Each row is a point on a landscape with many peaks, with its height.
From any point a climber steps to the highest of the 2 points nearest to it. It stops when none of these is higher. Distance is the straight distance between rows; heights are no part of it.
Z_100 h=4.42: [131 141  83 123 178  53 147  55 132 104 131  71 120 136 153 126 142 109
 108 137  72  87  99 126  78 133 137 103 169 137 108 148 153  98 115 150
 108 101 140 224 185 114 212 137  90 154  85  93 122 119 139  98 151 130
 109  83 135 129 149  61 152]
Z_417 h=5.40: [133  98  58 120 138  97 162  83 127 184 127 118 119 141 137 207 113  91
 135  85  87 136  73 118  86 149 155  82 105 118 150  77 117 141 107 193
 123 117 136 146 100 126 151 142 116  68 115 191 141 123 135  98 110  91
 232 165 100 131 127 140 155]
Z_160 h=4.10: [151 119 187 105  95 132 125  97 148 113 158 139 102  99 110 168 130 119
 141 148 152  71 160  55 137 106 110 115 113 133 180 117 130 105 156 133
 127 128 114 120 146 140 163 112 146 139  64 105 112 123 137 121 168 122
 102 140 139 126  93 153 135]
Z_498 h=6.07: [106 113 106 128 157  82 213  86 134 169 169 122 103 133 151 206 151  92
 139  78 132  83 102 112 124 155 104 119 106 118 181 116  98  90 148 175
  93 108 140 129 115 123 184 112 105  71  65 150 123 107 143  91 127 102
 198 162  90 126 107 112 155]
Z_486 h=4.87: [129 117 114 119  61 124 104 192 148 149 165 112 111 200 112  91 132 155
 185  64 157 192 104 194 130 106 104 127 146 122 111 150 144 148  95 122
 124 151 125 139  82 134  95  78 148 163 170 177 121  97 123 134 170 121
 147 150 117 144 128 107 105]
Z_395 h=0.32: [ 95 153 123 125  92 180 109 154 113 152  61 164 147 177 149 134 137 149
  91 103 177 213 130 181 125 131 153 177 174 122  85 126 112 159 106  79
 155 131 162 142  91 123  25 117 117 135 214 134 141  85 128 175 113 117
 134 120 110  99 170 171 134]
Z_925 h=5.16: [161  99 152 122  71 119 112 127 146 120 165 117 100  86  97 163 116 135
 173 140  86 130 129  79 117 111 158  66 121  80 163 100 134 121 156 135
 159 119  93 112 121 130 145 128 164 120 144 176  77 118  97  89 169 118
 145 164 159 147  65 163 102]
Z_507 h=6.06: [112 164 181 122  89 102  91 175 129  94 123 126 136  99  45 165 101 126
 146 167 149 108 175  82 143 143 121  81 141 118 160  95 105 158 151 102
 111 134 122 122 119 144 113 129 145 180 109 107 117 158 155 145 172 134
 139  81 144 166 135  92 144]
Z_355 h=5.80: [110 171 159 117 130 116 155 120 159 115  87 139 125 182 118 106 152 130
 169 115 174 135 112 164 183 165 122 149 118 104 139 158 114 160 105 122
  56 155 161 130 141 135  98  77  88 150  89 100 133 131 113 151  93 119
  99  98  77 136 142 108 103]
Z_388 h=4.73: [ 95 175 173 113 120 111 125 155 169 104 123 120 129 146  81 140 118 144
 157 162 166 111 169 124 112 143 143 101 159  97 156 145 126 122 141 105
  86 127 145 204 146 113 156  73 102 172 100  63  98 134 166 136 152 144
 123  88 140 170 150  63  90]
Z_784 h=4.94: [145 104 129 167 126 152 108 160 132 114  62 156 147 131 150 180  89  88
 124 132 159 155 137 153 153 153 139 131  82 140 136  67 110 178 101 140
 139 143 107 135  69 113  53 147 156 109 147 150 190  94 141 155  90 105
 156 116 150 131 176 179 185]
Z_753 h=0.97: [110 132  72 150 184 157 156 126 160 150 144 156  95 168 168 131  83 121
 107 134  86 173 102 149  83  91 147  72 150 107 102 137 151  66 132 178
 146 106 135 186 118  79 152 105  99 109 168 147 121 105 140  74  70 163
 111 166  87 109 112 176  98]
Z_415 h=4.67: [143 151 101 127 137  77 166 117 157 138 135 119 105 137 112 204 108 101
 134 118 121 111  98  97  90 122 137  81 132 136 167 118 130 118 167 152
  90  90 121 202 160 103 183 103 126 142  84 115  94  94 152  87 165 133
 129 117 151 119 126  97 141]
Z_901 h=4.51: [154 111 128 126 126  99 102  97  74 137 114  71 150  48 121 126 124 114
  99 162  89  88 150  85 118 150 142 107 132 132 124 124 110 144 118 113
 138 115 103 100 136 145 157 191 144 134 104 102 126 165 113 143 140 127
 147 107 150 117 155  79 161]
Z_304 h=7.37: [132 153 151 138 105 152 119 175 123 106 115 136 123 163 140 123 158 138
 134  93 185 131 133 144 185 124 100 157 101 192 118 164 112 148 132 109
 109 164 136  83 133 128  93 111 139 154 124 105 147 141 115 154 131 130
  94  89 133 113 143 152 141]
Z_219 h=5.28: [ 97 188 186 151 116 157 131 153 178 138 122 161 126 141 112 154 133 150
 141 179 167 154 179 129 123 138 125 126 117 131 176 123 143 107 175  84
 114 124 141 171 154 100 138  89 106 132 100  72  97 124 152 104 125 153
  80 115 138 131 143 106  78]
Z_306 h=4.13: [110 141 109 111 122  34 148  71 124 110 140  77 138 139 130 172 134 105
 124 116 102  71 113 117  96 152 155  93 150 121 144 123 132 132 125 136
  81  86 145 209 170 116 176 126 119 170  79 101 118  87 131 109 217 117
 118 100 158 149 122  75 157]
Z_217 h=1.19: [112 117  92 150 214 136 169  99 136 164 121 149 106 128 168 131  96 124
  92 138 100 163 103 131  91 118 143 104 145 103 115 139 134  76 130 154
 156  93 136 128 119 113 159 144  95  80 136 139 110 111 160 104  52 144
 139 143  95  99 135 131 113]
Z_735 h=6.54: [ 73 176 175 133 103 144  57 226 137 103 107 160 138 118  56 138 134 155
 130 180 162 158 187 103 132 147 103 140 141 128 150 105 112 145 138  90
 143 132 137  86 109 137 110 127 144 158 145 113 116 164 144 145 139 137
 139  93 117 164 125 105 121]
Z_580 h=0.46: [112 160 134 154  96 163 115 184 131 152 119 152 135 195 142 128 158 157
 126  65 178 205 138 179 119  96 123 175 155 144  94 138 115 113 134  65
 166 131 162 129 117 108  73 107 117 149 205 136 117  83 110 123 133 139
  97 127 130 102 155 161  97]
Z_211 h=4.89: [152 126  51  93 152  83 128  78 151 108 184  69  99 147 148 106 135 116
 149 116  65 112  76 140 101 114 123 102 147 124 129 166 157  82 102 176
 120 111 126 208 144 126 193 140 113 139 133 119 122  97 122  82 138 146
  85 125 113 117 116  85 116]
Z_947 h=3.09: [ 84 154  84 127 143 138 106 105 129 136  75 179 132 172 121 101 124 156
  74 133 112 230 112 156  69  88 159 129 182 115  66 148 142 117 121 125
 144 101 163 201 141 115 110 127  72 140 207 126 112  90 122 121  81 160
  99 133  88  75 172 148 115]
Z_33 h=1.66: [144 113 140 127 167 157 191  85 107 137 124 130 118 114 186  97 142 115
 120 136 127  97 142 141 162 162 117 180 103 119 113 178 125  89 139 164
 115 144 130  74 124 143 136 128 102  92  61 104 151 153 117 137  57 133
 117 133 102 116 114 126 116]
Z_9 h=4.31: [149 105 145 123  71  57 143  97 105 101 125 120 132 119 128 195 152  79
 138 104 122  84 127  98 162 155 116  92  72  92 160  78 103 173 104 125
  85 110 108 100 109 134 106 146 154 128  58 135 150 126  99  87 175  76
 158 121 116 153 113 142 148]
Z_372 h=3.83: [131 120 157 114  81  69 129  91  96  95 130  87 137  95 121 110 172  87
 131 125  99  65 119 100 184 183 141 108  96  98 140 101 114 152  87 106
  82 119 115  78 121 169 102 129 133 134  74 117 169 159  75 102 198  93
 123 115 114 175  94 121 144]
Z_257 h=5.88: [129  95 143 126 112 132 137 128 131  92 137 137 124 139 125  79 151 125
 151 114 139  90  98 145 199 156 101 147 100 111 150 127 117 146  91 134
  98 165 119  64 114 149  97 127 134 118 103 134 154 161  95 148 104  86
 129 142 100 144 102 148 128]
Z_404 h=6.89: [139 101  97 119 129 115 190  70 152 160 176 117 100 139 179 158 116  92
 134  87  92 100  81 129 120 122 118  83  95  99 163 138 114  80 123 185
 108 112 133 140 111 125 180 138 127  79  94 143 145 101 119  73 100 105
 161 167  83 135 112 147 125]
Z_392 h=5.42: [139 120 141 127 115 132 138 128 143 134 163 152 121 140 106 105 136 123
 176 121 128 112 135 121 171 114 113  90  94  99 158 129 124 137 118 128
  91 141 122 120 128 136 117 104 140 122 120 128 124 131 110 142 109  94
 121 148 115 137  99 127 102]
Z_503 h=4.48: [153 121  94 131 121 142 128 150 161 130 181 124 109 153 139 126 123 138
 169 103 135 169  97 166 129  91 121  98 132 160 124 168 124 125 124 154
 131 145 134 149 140 115 137 113 140 162 181 135 126  88 131 107 131 153
  95 135 141 109 136 116 104]
Z_902 h=6.51: [140  80  93 125 146 191 144 128 125 158 155 135 121 177 178  79 136 145
 145  98 128 139  95 188 129  93 118 125 140 129  99 164 152 128 104 139
 157 135 144 133 100 122 101 127 144  97 190 179 109 100  98 142  89 117
 133 176 117 114 112 164  84]
Z_346 h=2.61: [ 90 129 154  66 139 148 119 132 119  97 131  89 134  90  91  58 174 132
 102 170 144  16 181  80 130 154 107 178 149 162 133 176 159 128 127 112
 126 154 138 101 166 180 145  97 127 161  66 113 134 195 131 174 174 141
  84 136 148 163 102 104 117]
Z_954 h=3.33: [134 118 144 127 148 175 125 135 112 130 186 133 107  89 127 101 122 136
 117 153 121  85 162  95 122  90 100 124 123 162 158 147 132  87 170 130
 171 126 111  83 152 140 168 141 139  95 133 117 111 135 131 123 112 144
  95 137 143 125  91 153 112]
Z_238 h=7.05: [ 88 160 169 132 131 179  88 182 160 120 129 156 128 136  72  95 156 159
 138 172 165 134 183 115 146 125  96 160 132 139 164 142 127 134 158  82
 142 142 147  86 139 140 121  92 133 122 120 110 102 151 131 151 122 131
 105 121 119 155  87 108  77]
Z_24 h=2.60: [109 146 172 169 221 103 188 127 111 133  68 165 151 101 144 161 123 124
 108 145 129 118 150 112 140 199 126 193  78 128 108 132 112 136 139 115
 115 138 107  85 111 128 103 116  93 121  38 109 136 136 181 160  87 110
 154 122 102 126 156 116 173]
Z_524 h=4.01: [116  85 117 131 144 125 134  95 120 137 111 138 136 151 130 106 108 135
 157 118 135 139  94 152 146 156 150 118 100  63 126  87 132 180  69 150
 100 138 145 150  94 153  65 121 126  86 128 157 144 119 116 158  79  67
 202 154 108 145 126 149 131]
Z_185 h=6.01: [165  82  71 132 132 192 109 150 115 163 181 111 127 123 168  81  94 160
 126  94 112 147  85 159  90  72 139 121 159 144  83 142 166 107 115 157
 182 121 136 132  90 122 118 160 151  88 236 198 129 118 126 106 130 143
 148 171 150 113 115 151 130]
Z_772 h=4.55: [166 136 157 112 110 134 152  78 128 120 171  94 112  75 172 169 126  99
 114 135 140  58 127  81 111 109 111 104 127 156 157 146 127  87 167 146
 134 109 117 144 146 149 189 139 142 156  88  98 127 125 167  98 157 136
  85 119 149 114 134 125 138]
Z_342 h=5.50: [122 155 172 139 108  92 132 161 146 119 118 144 130 127 105 213 119  96
 151 145 158 129 136  93 144 146 108  96 100 134 179 100 104 141 149 123
  94 147 105 129 135 125 128 117 134 151  84 102 114 136 154 129 147 113
 130  94 128 135 151 114 148]
Z_494 h=2.44: [ 76 161 173 102 121 169 137 144 130  88 116 128 136 114  99  69 193 160
 115 146 178  47 175  90 164 137  90 189 122 167 129 190 154 109 161 106
 110 163 132  96 170 145 134  55 101 138  41 107 140 185 136 174 153 141
  66 132 103 145  91 147 107]
Z_308 h=3.41: [ 78 127 172 108  91 159  70 197 118  82 101 135 142 123  56 126 159 127
 127 167 166  63 153  44 166 135  87 188 111 161 160 113 142 152 152 101
 121 142 107  61 143 139 151  94 164 167  82 107 140 182 134 132 174 145
 100 102 101 129  89 168 154]
Z_264 h=4.52: [125 136 124 113 142  63 162  93 105 121 107 112 144 135 149 103 147  97
 106 127 133  85  98 135 167 205 138 161 100 124 117 136 109 148  68 141
  65 146 131 107 154 162 112 141 103 137  57  95 174 189  87 128 136 121
 138  79 123 139 151 101 171]
Z_457 h=4.09: [112 135 153 133 165  53 161  94 110 118  99 105 155 104 124 123 129  99
 107 143 130  58 138 125 135 185 130 139 130 123 118 125 127 150 113 112
  72 125 136 138 171 160 139 137 110 169  46  71 145 166 143 160 146 134
 144  89 141 144 171  56 179]
Z_850 h=5.54: [148  92 141 123  40 130  70 158 117 112 168  97 118 113  63 139  99 157
 172 123 102 137 145  98 114 107 119 100 142 116 124 109 141 159 137 123
 159 126 107 106 113 140 110 132 151 154 180 174  87 128  94 114 198 143
 154 167 162 162  73 131 102]
Z_178 h=1.90: [135 146 165 139 165 150 181 107 124 129 113 145 140 132 195 126 147 112
 117 140 165 113 139 136 151 148 109 169  92 138 113 181 120  89 157 143
  98 138 109 104 168 134 143 118  86 123  64  81 145 123 139 144  98 141
  70 128  98 100 158 154 137]
Z_994 h=5.17: [141 109 110  97  85 123  48 166  85 113 124 100 138  91  56 112 130 161
 102 137  91 113 141  92 116 113 126 125 167 122  97 110 143 178 112 107
 171 123 131  77 107 152 126 187 174 140 181 153 107 170  93 163 184 134
 171 128 165 156 119  89 134]
Z_638 h=5.51: [132 129  80 118 165  95 161  71 171 114 146 122 101 182 143 120 122 116
 154 109 122 116  99 142 123 127 118  98 139 110 140 160 147  89 121 162
  89 105 141 218 159 125 185 106  85 117  79 109 124  77 127  93  95 135
 100 120  75 131 136 121 106]
Z_463 h=4.38: [139 118 169 159 127 143 146 146 139 100  90 176 136 133 148 204 128  76
 140 136 166 146 135 130 165 156 127 155  62 121 153  56  75 158 114 149
 131 158  76  93  73  93  87 148 150  97  85 138 162 125 147 126  93  69
 156 136 102 123 149 176 179]
Z_791 h=6.55: [107 121  93 141 152 179 144 116 132 156 139 145 112 156 115  83 150 161
 132 132 131 189 119 171 107  90 142 124 149  90 118 166 131  96 137 108
 134 107 176 163 129  94 105 101 102 101 166 136  93 102 107 131  73 134
  99 156  98 102 133 118  37]
Z_239 h=6.04: [162  97 147 129 105 131  68 161 100 111 125 143 135  83  91 159  89 124
 149 149 114 137 143  85 126 120 132 117 114 144 153  74 108 147 133 128
 164 116 105  76 109 133 108 168 171 127 155 157 132 155 113 133 144 125
 147 138 162 130  98 155 154]
Z_917 h=5.19: [125 117  98 111 129 160  84 158 105 140 148 123 134  93  74  86 119 179
 110 147 103 132 125 123  94  90 120 132 161 119 116 126 144 151 124 117
 184 135 144  87 110 158 124 172 157 102 195 157  90 161 137 165 135 140
 148 141 179 161  99 110 103]
Z_510 h=2.55: [135 129  55 160 174 118 107 118 125 162 100 142 149 121 143 144  69 133
  71 154  73 185  88 134  84  93 177 116 163 114  78 108 155 125 109 171
 165  95 145 182 115 133 129 165 135 109 216 149 150 118 153 124  90 166
 160 127 148 114 144 155 157]
Z_664 h=4.29: [125 164 103 123 137  79 113 115 170 110 141 102 118 168  95 136 113 142
 145 146 112 157 116 148  96 119 143  98 159 100 129 143 145 127 126 142
  83 112 140 220 161 106 175 103  95 192 118  69  94  98 162 128 138 147
 112  95 148 143 144  49 108]
Z_998 h=0.78: [112 140  92 161 165 158 117 145 144 156 155 157 115 143 157 123 102 155
 113 125 109 174 125 172  85  86 146  97 153 145  98 144 130  69 160 139
 152 101 132 153 141  80 126 128 116 119 225 150 112  84 145  76  88 176
  88 139 146  96 138 177 106]
Z_311 h=3.85: [134 138 122 104 166 155 166  97 127  97 146  79 128 107 174  74 154 131
 107 151 149  50 151 145 129 101  85 154 167 179 102 203 151  84 144 114
 129 127 151 168 194 134 172 104  97 134  90  99 117 138 155 159 140 174
  41 115 142 121 149  98 102]
Z_229 h=3.84: [100 169 115 135 179 136 142 116 177 105 130 127 116 167 122 113 129 145
 120 169 130 159 145 151 105 110 147 107 159 126 135 170 149  99 166 121
 111  97 152 224 178  91 171  90  87 148 122  81  88  98 153 118 110 167
  71 115 125 107 135  81  74]
Z_67 h=7.00: [170  84 112 111  55 137  83 153  84 121 143  82 131 113 146  91 124 145
 158  74 129 114 103 129 139 114 125 150 127 153  96 105 138 167  77 129
 177 157 108  96  70 162  70 161 173 132 169 201 175 134  73 122 191 109
 209 152 147 131 106 142 147]
Z_766 h=5.00: [156 130 109 124 139 102 145  85 120 127 121 121 124 143 170 115 132  95
 122 109 122 111  85 151 157 160 115 122 111 147 124 156 106 125  92 166
  93 150 126 118 154 159 138 161 122 126 102 109 159 128 107 116 106 124
 118 100 110 109 155 125 153]
Z_518 h=4.12: [136 134 128 134 163  62 144  89  89 149 102  88 146  73 143 191 119  90
  81 142 104  70 134  94  97 173 133 125 143 138 140 123 121 121 132 115
 127  93 124 132 156 137 177 166 124 138  60 108 117 167 155 135 133 125
 157 105 147 126 162  67 179]
Z_661 h=3.26: [130 121 175 155 136 195 149 146 147 117 132 183 110 122 155 128 143 121
 137 132 142 137 156 111 162 139 123 157  81 135 155 117 109  93 166 133
 144 148  99  61 114 103 143 113 130  80 109 102 135 129 139 132  99 106
  96 143 115 108 109 182 120]
Z_296 h=0.60: [130 150 113 169 130 184 132 173 135 134 152 161 135 154 175 121 141 143
 130  60 150 184 135 170 117  71 123 153 133 169  96 172 116  78 160  84
 163 112 151 136 145  91  96 105 103 144 221 146 115  70 127  75 110 168
  77 131 129  83 143 183  85]
Z_606 h=6.53: [174  80 144 130  70 152  79 159  70  97 117 124 142 105 115 130 125 109
 154 116 129 113 136  90 155 134 126 144 105 157 120  79 122 158  96 126
 164 152  93  71  81 132  89 168 181 144 157 167 171 155  86 122 165 113
 189 127 143 101 118 171 168]
Z_319 h=5.18: [132 117 116 119  72 142  87 201 143 134 175 115 119 158  83 102 113 179
 171 114 141 174 138 142 110  78 118 128 172 113 115 134 139 142 119 103
 161 149 122 123  84 141 113  99 149 144 200 167  97 114 127 143 181 137
 150 157 140 171  94  99  84]
Z_846 h=3.45: [130 151 160  94  73  87 111  32  84 110 114  70 140  72 164  85 183 111
 104 143  90  45 180  89 164 153 150 110 117 100 160 103 138 132 100  90
  99  99  99  94 132 134 149 123 149 131  62 125 139 152  55  76 224 123
 112 129 125 159  66 119 115]
Z_827 h=5.64: [100 170 181  90  86 102  84 145 125  73 130  83 149  99  74 158 148 123
 130 151 122  67 172  89 131 149 120  90 162 121 125 133 124 155 144 108
 103 122 136 144 146 161 157 124 136 216 107 100  95 129 134 160 205 133
 105  87 163 169 141  65 138]
Z_551 h=2.31: [163  99  71 136 124 109 111  96  94 170 112  97 133  87 136 143  80 121
  99 117  74 150  84 122  82 117 177  94 147 104 101  99 126 162  85 166
 167 112 124 145 100 132 118 183 148 110 175 140 146 136 136 142 116 128
 200 131 156 122 144 131 147]
Z_294 h=4.96: [143 141 145 100 112  96 114  85 124  94 143  57 125  79 147 139 142 100
 106 146 115  60 141 108 107 104 126 101 157 168 134 155 140 121 145 123
 122 119 125 173 187 128 183 158 135 195 106 104 111 138 148 129 190 141
 101  96 181 136 159  81 140]
Z_527 h=3.05: [118 137 165 120 184 155 129 120 118 127 139 129 127  72 145  80 130 132
  89 194 117  83 184 108 114 123 105 164 140 165 122 155 152  84 192  97
 172 135 137  67 174 146 178 160 143 130 115 104 121 143 167 149 118 153
  68 112 149 121 137 113 127]
Z_608 h=5.32: [125 144  78 139 169  74 189 114 144 158 118 144 115 148 142 226 108  87
 132 105 123 131 111 119  95 158 117 107 110 150 161 106 115 118 156 171
 102 109 122 158 158 104 186 136 114 103  86 139 113 106 147  95 121 121
 169 128 110 100 142 114 170]
Z_635 h=4.57: [107 108 121 121  85 155 111 156 161 142 162 140 121 186  97  87 139 154
 191 114 156 185 111 182 166 118 139 121 133  74 128 110 141 160  79 121
 115 158 144 156  85 139  76  81 138 126 155 163 124 120  98 154 136  89
 164 161  90 164 104 121  75]
Z_591 h=0.09: [110 141 105 167  73 136  71 199 132 169 134 139 162 141 101 138  73 178
 135 155 134 218 146 164  94  86 168 127 176 111  90  74 130 151 138 125
 162 128 130 154 102 124  57 112 142 129 237 175 134 122 162 142 148 157
 165 142 169 168 128 129 120]
Z_567 h=8.23: [160 128  65  80  76  65 116  99 105 123 162  60 150 129 157  76 155 132
 157  85  73 141  74 175 109 131 119 141 118 158 111 157 135 131  79 123
 120 130 145 145 124 142 127 161 138 140 155 147 156 107  85  96 216 139
  82 130 149 142 135  75 139]
Z_290 h=4.16: [192 130 121 136 113 108  66 129  61 133 121  86 145  51 120 129 118 126
  82 145  78 114 134 103 132 123 153 139 128 162  97 107 119 154 138 102
 159 122 117  97 124 133 148 215 171 159 158 131 159 171 127 128 134 154
 166  96 161  95 174 114 177]
Z_929 h=4.28: [119  74 123 133  97 145 101 133 135 146 146 128 130 133  92 106 111 130
 171 137 128 151 102 143 135 131 145  92 118  67 128  70 128 182  76 144
 117 151 117 132  87 136  59 119 149 114 164 173 121 138 114 150 140  64
 197 166 124 168  99 151 120]
Z_359 h=6.52: [ 68 184 166 140 109 176  98 183 144 143 137 129 126 141 102  93 168 182
  83 140 157 135 200 120 112 112  96 182 155 154 148 144 150 101 190  42
 187 124 155  84 154 103 138 102 123 128 146  98  90 135 136 139 137 146
  72 123 128 145 116 116  57]
Z_794 h=3.70: [119  93  79 138 187 115 149  93 115 178  69 157 130 143 102 133  77 136
 112 119 123 164  95 127  97 143 159 126 134  69 124  70 128 182  82 143
 129 123 142 158  93 139  90 125 106  55 155 142 132 130 138 174  52 126
 211 135 116 132 128 151 145]
Z_782 h=6.37: [109 128 154 117 138 147 157 147 119  99  68 158 143 150 129  84 174 146
 125 130 160 128 122 155 172 180 130 190 117 113 103 153 103 164 100 123
  95 165 126  58 105 128  60 101 112 120 100 121 170 164 101 192  70  98
 132 125  82 123 120 143 132]
Z_805 h=5.29: [105 146 163  80 131  94 112 104 130  78 126  75 138 111  97  95 136 119
 121 158 134  57 155 132 123 148 131 122 172 125 122 166 141 138 133 109
  84 125 151 178 175 137 160 133 116 195  94  81 111 161 157 171 192 128
  98  91 176 181 158  46 138]
Z_43 h=2.81: [123 119 169  87 177 144 143  88 107 115 142  86 119  51 130  70 140 144
  87 186 117  22 182  95 101 125 105 140 151 154 133 170 157  99 165 116
 167 142 129 129 176 153 191 149 120 153  88 103 128 179 151 157 148 130
  87 140 152 165 130  79 138]
Z_465 h=6.72: [144 164 167 169 128 171  98 168 126 123 132 172 131 134 146 133 155 130
 131  94 172 153 142 139 144 114 100 170  96 210 108 143 120 116 180  93
 135 149 120  86 145 105 115 120 138 139 167 119 141 110 133 111 115 145
  88 103 154  94 149 175 142]
Z_748 h=2.85: [ 88 143 206 169 150 153 184 127 143 144  97 173 118 120 137 146 154 142
 135 142 154 152 182 120 152 166 133 181  79 100 148 127  98 104 169  87
 112 123 114  99 128  86  97  93  84 109  77  90 123 134 137 122  84 117
  98 138  99 115 124 137 111]
Z_107 h=7.23: [116 118  76 112 149 166 131 101 153 149 120 162 132 188 151  76 129 138
 136 101 128 202  96 200 113 111 147 113 145  84  89 151 163 116  91 134
 110 115 152 189 108 120 102 109  89 116 167 162 120  90  91 139  66 110
 119 169  74 113 134 147  82]
Z_670 h=4.65: [162 100 151 124 112 109 160 110 144 145 151 128 110  96 129 200  99  89
 151 133 111 117 134  75 129 118 147  76 103 117 173  81  90 108 159 146
 140 113  96 102 112 116 165 143 156  94 117 154 107 134 127  92 136 108
 156 158 153 137  99 147 150]
Z_964 h=2.79: [ 93 148  57 160 139 127  92 114 128 157  66 170 154 154 113 112  74 167
  66 158  91 226  96 173  70  88 177 127 187 108  58 110 167 162 110 167
 159  98 142 210 122 134 101 123 120 129 218 157 135  95 136 148  89 161
 142 125 120  96 136 145 153]
Z_769 h=5.49: [183 101 134 168  99 114 102 171 114 139 114 139 139 104 122 198  69  93
 146 117 118 170 122  99 130 123 162 109 103 140 134  53 100 147 125 145
 147 131  98 125  89 120  95 162 168 132 153 160 163 119 146 115 122 128
 167 124 173 131 154 164 175]
Z_17 h=0.19: [121 139 100 147 113 154  83 155 114 158 104 167 153 145 117 123  98 167
  98 140 135 194 129 165 125 109 146 142 166 112  87 110 134 179  96 135
 146 126 150 140 100 131  59 131 152 114 227 157 131 107 139 174 116 147
 145 125 151 136 144 131 125]
Z_495 h=4.84: [123 142 156 162 146 108 157 149 161 118  90 171 137 156 150 228 114  67
 136 110 168 171 112 128 153 142 116 123  73 148 150  72  97 148 139 145
 114 141  97 138 119 102 119 123 140 133  79 127 136 110 149 122 105 109
 134 106 109 116 173 147 172]
Z_571 h=4.08: [149  98 169 159 106 164 141 156 174 138 161 177 109 126 143 180  95  91
 155 133 142 154 126 119 144 105 137  98  87 109 176  60 109  95 159 146
 149 139  84 131 103  93 136 128 158 109 135 165 132 124 142 108 124  97
 140 172 125 133  92 182 135]
Z_245 h=3.37: [132 100 122 144 180 108 159 115 108 167 109 130 138 103 115 157  90 121
 119 136 102 131 118  99 113 150 142 114 107  86 139  67 110 159 119 135
 144 133 117  99  97 135 105 156 122  65 127 133 129 150 155 148  93 113
 202 139 127 137 117 119 134]
Z_237 h=6.02: [125 113  40 116 190  73 157  67 151 170 139 114 105 176 155 153 117 106
 133  77  75 143  73 133  80 134 136  94 125 114 124 115 145  92  84 191
 125 111 151 157 111 115 180 137 103  70 119 160 132 116 118  84  85 107
 201 153  73 129 117 153 123]
Z_570 h=2.98: [142 115 174 141 160  98 161 132 108 127  94 139 143  84 109 167 114 105
 114 156 128  94 149  76 136 161 123 155  94 125 144  87 119 132 136 129
 135 133  98  73  98 142 121 155 130 107  61 111 135 171 152 153 102 103
 159 113 127 126 128 121 172]
Z_122 h=5.98: [ 87 174 167 159 130 162 129 154 159 144 138 168 128 135 145 140 132 136
 128 133 156 178 159 150 122 123 134 154 113 156 134 119 116  90 184  82
 124 124 139 122 157  94 107 114 100 121 160  86 110 101 148 105  95 152
  53 107 138  83 156 148 100]
Z_597 h=6.80: [128 154 126 110 116 148 124 187 112  93  60 147 153 160 112  97 171 149
 109 102 178 149  98 165 196 179 119 168 147 136  82 166 103 190 102 104
 129 158 151  67 109 147  65 111 138 148 121 124 165 145 118 186 116 135
 125  91  95 124 140 147 145]
Z_558 h=6.05: [181 123 121 143 130 170 132 155  98 116 151 134 117 126 190 104 137 140
 119  73 150 122 134 143 154  84  97 149 123 210 110 164 120  99 153 122
 161 144 135  69 115 132 143 144 147 122 176 136 161 121 132  90 119 139
 106 122 145  92 132 186 131]
Z_764 h=6.42: [108 136 132 135 175 104 187  94 148 127 118 151 129 174 142 128 129 132
 151 113 156 124 128 139 139 145 124 131 105 106 157 161 129 115 120 128
  63 125 141 177 156 105 135  81  79 116  45  89 121 112 119 116  82 117
 116 116 105 135 139 105 123]
Z_888 h=2.20: [120 148 177 131 130 161 157 135 134  98  88 151 142 118 149 104 172 136
 121 139 190  82 137 122 190 179 104 189  95 145 104 183 129 127 149 136
  72 166 112  95 157 139 112 100  84 141  25  76 142 183 129 163 125 119
  72 121 100 137 120 143 137]
Z_329 h=1.22: [125 108 122 108 185 147 164  86  97 160  55 170 140 131 172  98 104 128
  82 131 142 165 117 162 118 159 170 175 132  89  86 129 128 149  97 130
 157 107 135 115 102 144  79 154  96  78 152 121 157 117 116 171  37 116
 153 139 105  97 161 172 144]
Z_207 h=3.46: [ 93 173 100 157 176 105  99 127 148 114  85 164 113 161 132 132 126 140
  87 151 109 203 139 158  87 106 153 112 153 144  97 167 148 115 152 126
 119 105 140 200 177  98 158 129  85 157 144  89 108  95 157 118  99 173
  99  95 112  72 168 118 122]
Z_5 h=1.42: [129 110 130 127 186 144 178  96 119 144 103 157 125 142 177  97 135 123
 111 136 130 155 100 159 117 142 141 155 117 103  96 177 128  91 119 139
 133 126 148 105 132 118 112 142  92  84 139 121 134 109 106 144  56 145
 113 152  91  87 142 156 115]
Z_807 h=4.92: [124  92 100 109  88 136 144 131 179 136 188 128 101 155 112 125 118 143
 187 124 113 153  99 171 132 100 122  81 111  92 168 140 141 115 127 147
  97 131 126 196 120 110 133  84 131 132 133 138 117  96 118 109 125 109
 125 156 122 138 112 120  79]
Z_70 h=4.83: [135  98 109 126 118  43 156  94 125 148 130 113 123 128 121 206 135  88
 146  94  97 119  94 119 129 164 126  85  95  93 172  69 103 168  99 138
  93 110 112 134 127 134 119 115 137 100  97 165 128 109  98  91 138  85
 199 142 116 135 119 135 147]
Z_423 h=5.55: [146 112 108 146 147 173 105 178 115 149 162 133 123 117 115  86 114 177
 121 121 105 160 125 128 104  58 118 135 169 162 105 140 148 111 152 110
 193 116 136  93 121 122 130 145 158 112 211 162 105 122 148 113 148 157
 137 150 181 127  93 156  96]
Z_988 h=3.73: [130 112 179 108  71 152  98 136 128  76 127 144 123 119  76 159 156 114
 159 149 143  91 149  53 172 113 100 141  74 124 181  92 115 142 142 129
 115 148  86  91 137 136 143 112 156 148  88 126 132 150 104 109 180 119
 111 131 101 118  75 181 162]
Z_926 h=3.63: [121 123 168 154 124 171 125 146 157 140 175 176 108  98 128 128 107 125
 142 146 130 154 162 115 127  99 125 125 117 142 167  86 122  68 186 135
 171 138  99  86 128 102 145 137 147  87 161 131 113 121 141 122 104 140
 101 141 156 130  90 172 113]
Z_341 h=5.53: [184 118 106 115 109 148 123 123 111 128 145 105 133 135 156  83 142 119
 132  93 133  99  98 143 169 120 101 143 125 176 106 160 134 127 105 137
 147 151 119  86 125 144 141 165 159 132 140 147 156 153 100 110 140 119
 121 128 128 106 138 136 141]
Z_967 h=4.11: [150 151 104 107 136 140 130 127 136 101 164  98 120 144 140  76 143 144
 130 122 139 111 122 146 145  98 100 134 145 179 133 195 129 114 149 127
 117 136 142 142 170 139 164 116 124 147 133  97 115 118 135 133 135 157
  57 110 159 103 143 106  94]
Z_139 h=4.88: [131 128 131  93 100 111  60 116  80 117 117  52 147  47  80 100 138 144
  82 162  53  75 176  87 121 128 150 115 173 113 109 137 140 166 127 104
 158 118 132  91 132 137 166 206 163 169 151 129  95 159  94 140 175 145
 152 123 177 135 134  69 135]
Z_212 h=7.50: [160  87  77 101  62 101 108 143  92 135 167  68 151 140 142  69 149 144
 151  54 104 138  67 173 105 127 120 155 152 155  79 125 154 145  49 117
 147 130 131 126  85 158  96 147 168 121 186 183 152 124  96 114 183 127
 153 157 145 133 127 100 137]

Call two points neighbours if one is among the 2 nearest of the other. Go from one point of each pair to the other, from neighbour to neighbour, staying as high as possible. Name the lowest point that can't be avoided.
Z_764 and Z_404 => Z_306
Z_764 and Z_304 => Z_355
Z_901 and Z_304 => Z_457

Two climbers start at each pair of points below. Name the first point that both come to, or write none.
Z_24 and Z_329 => Z_794
Z_988 and Z_463 => none
Z_551 and Z_964 => none

Where does a climber stop that starts at each point below?
Z_33 => Z_926
Z_967 => Z_304
Z_510 => Z_304
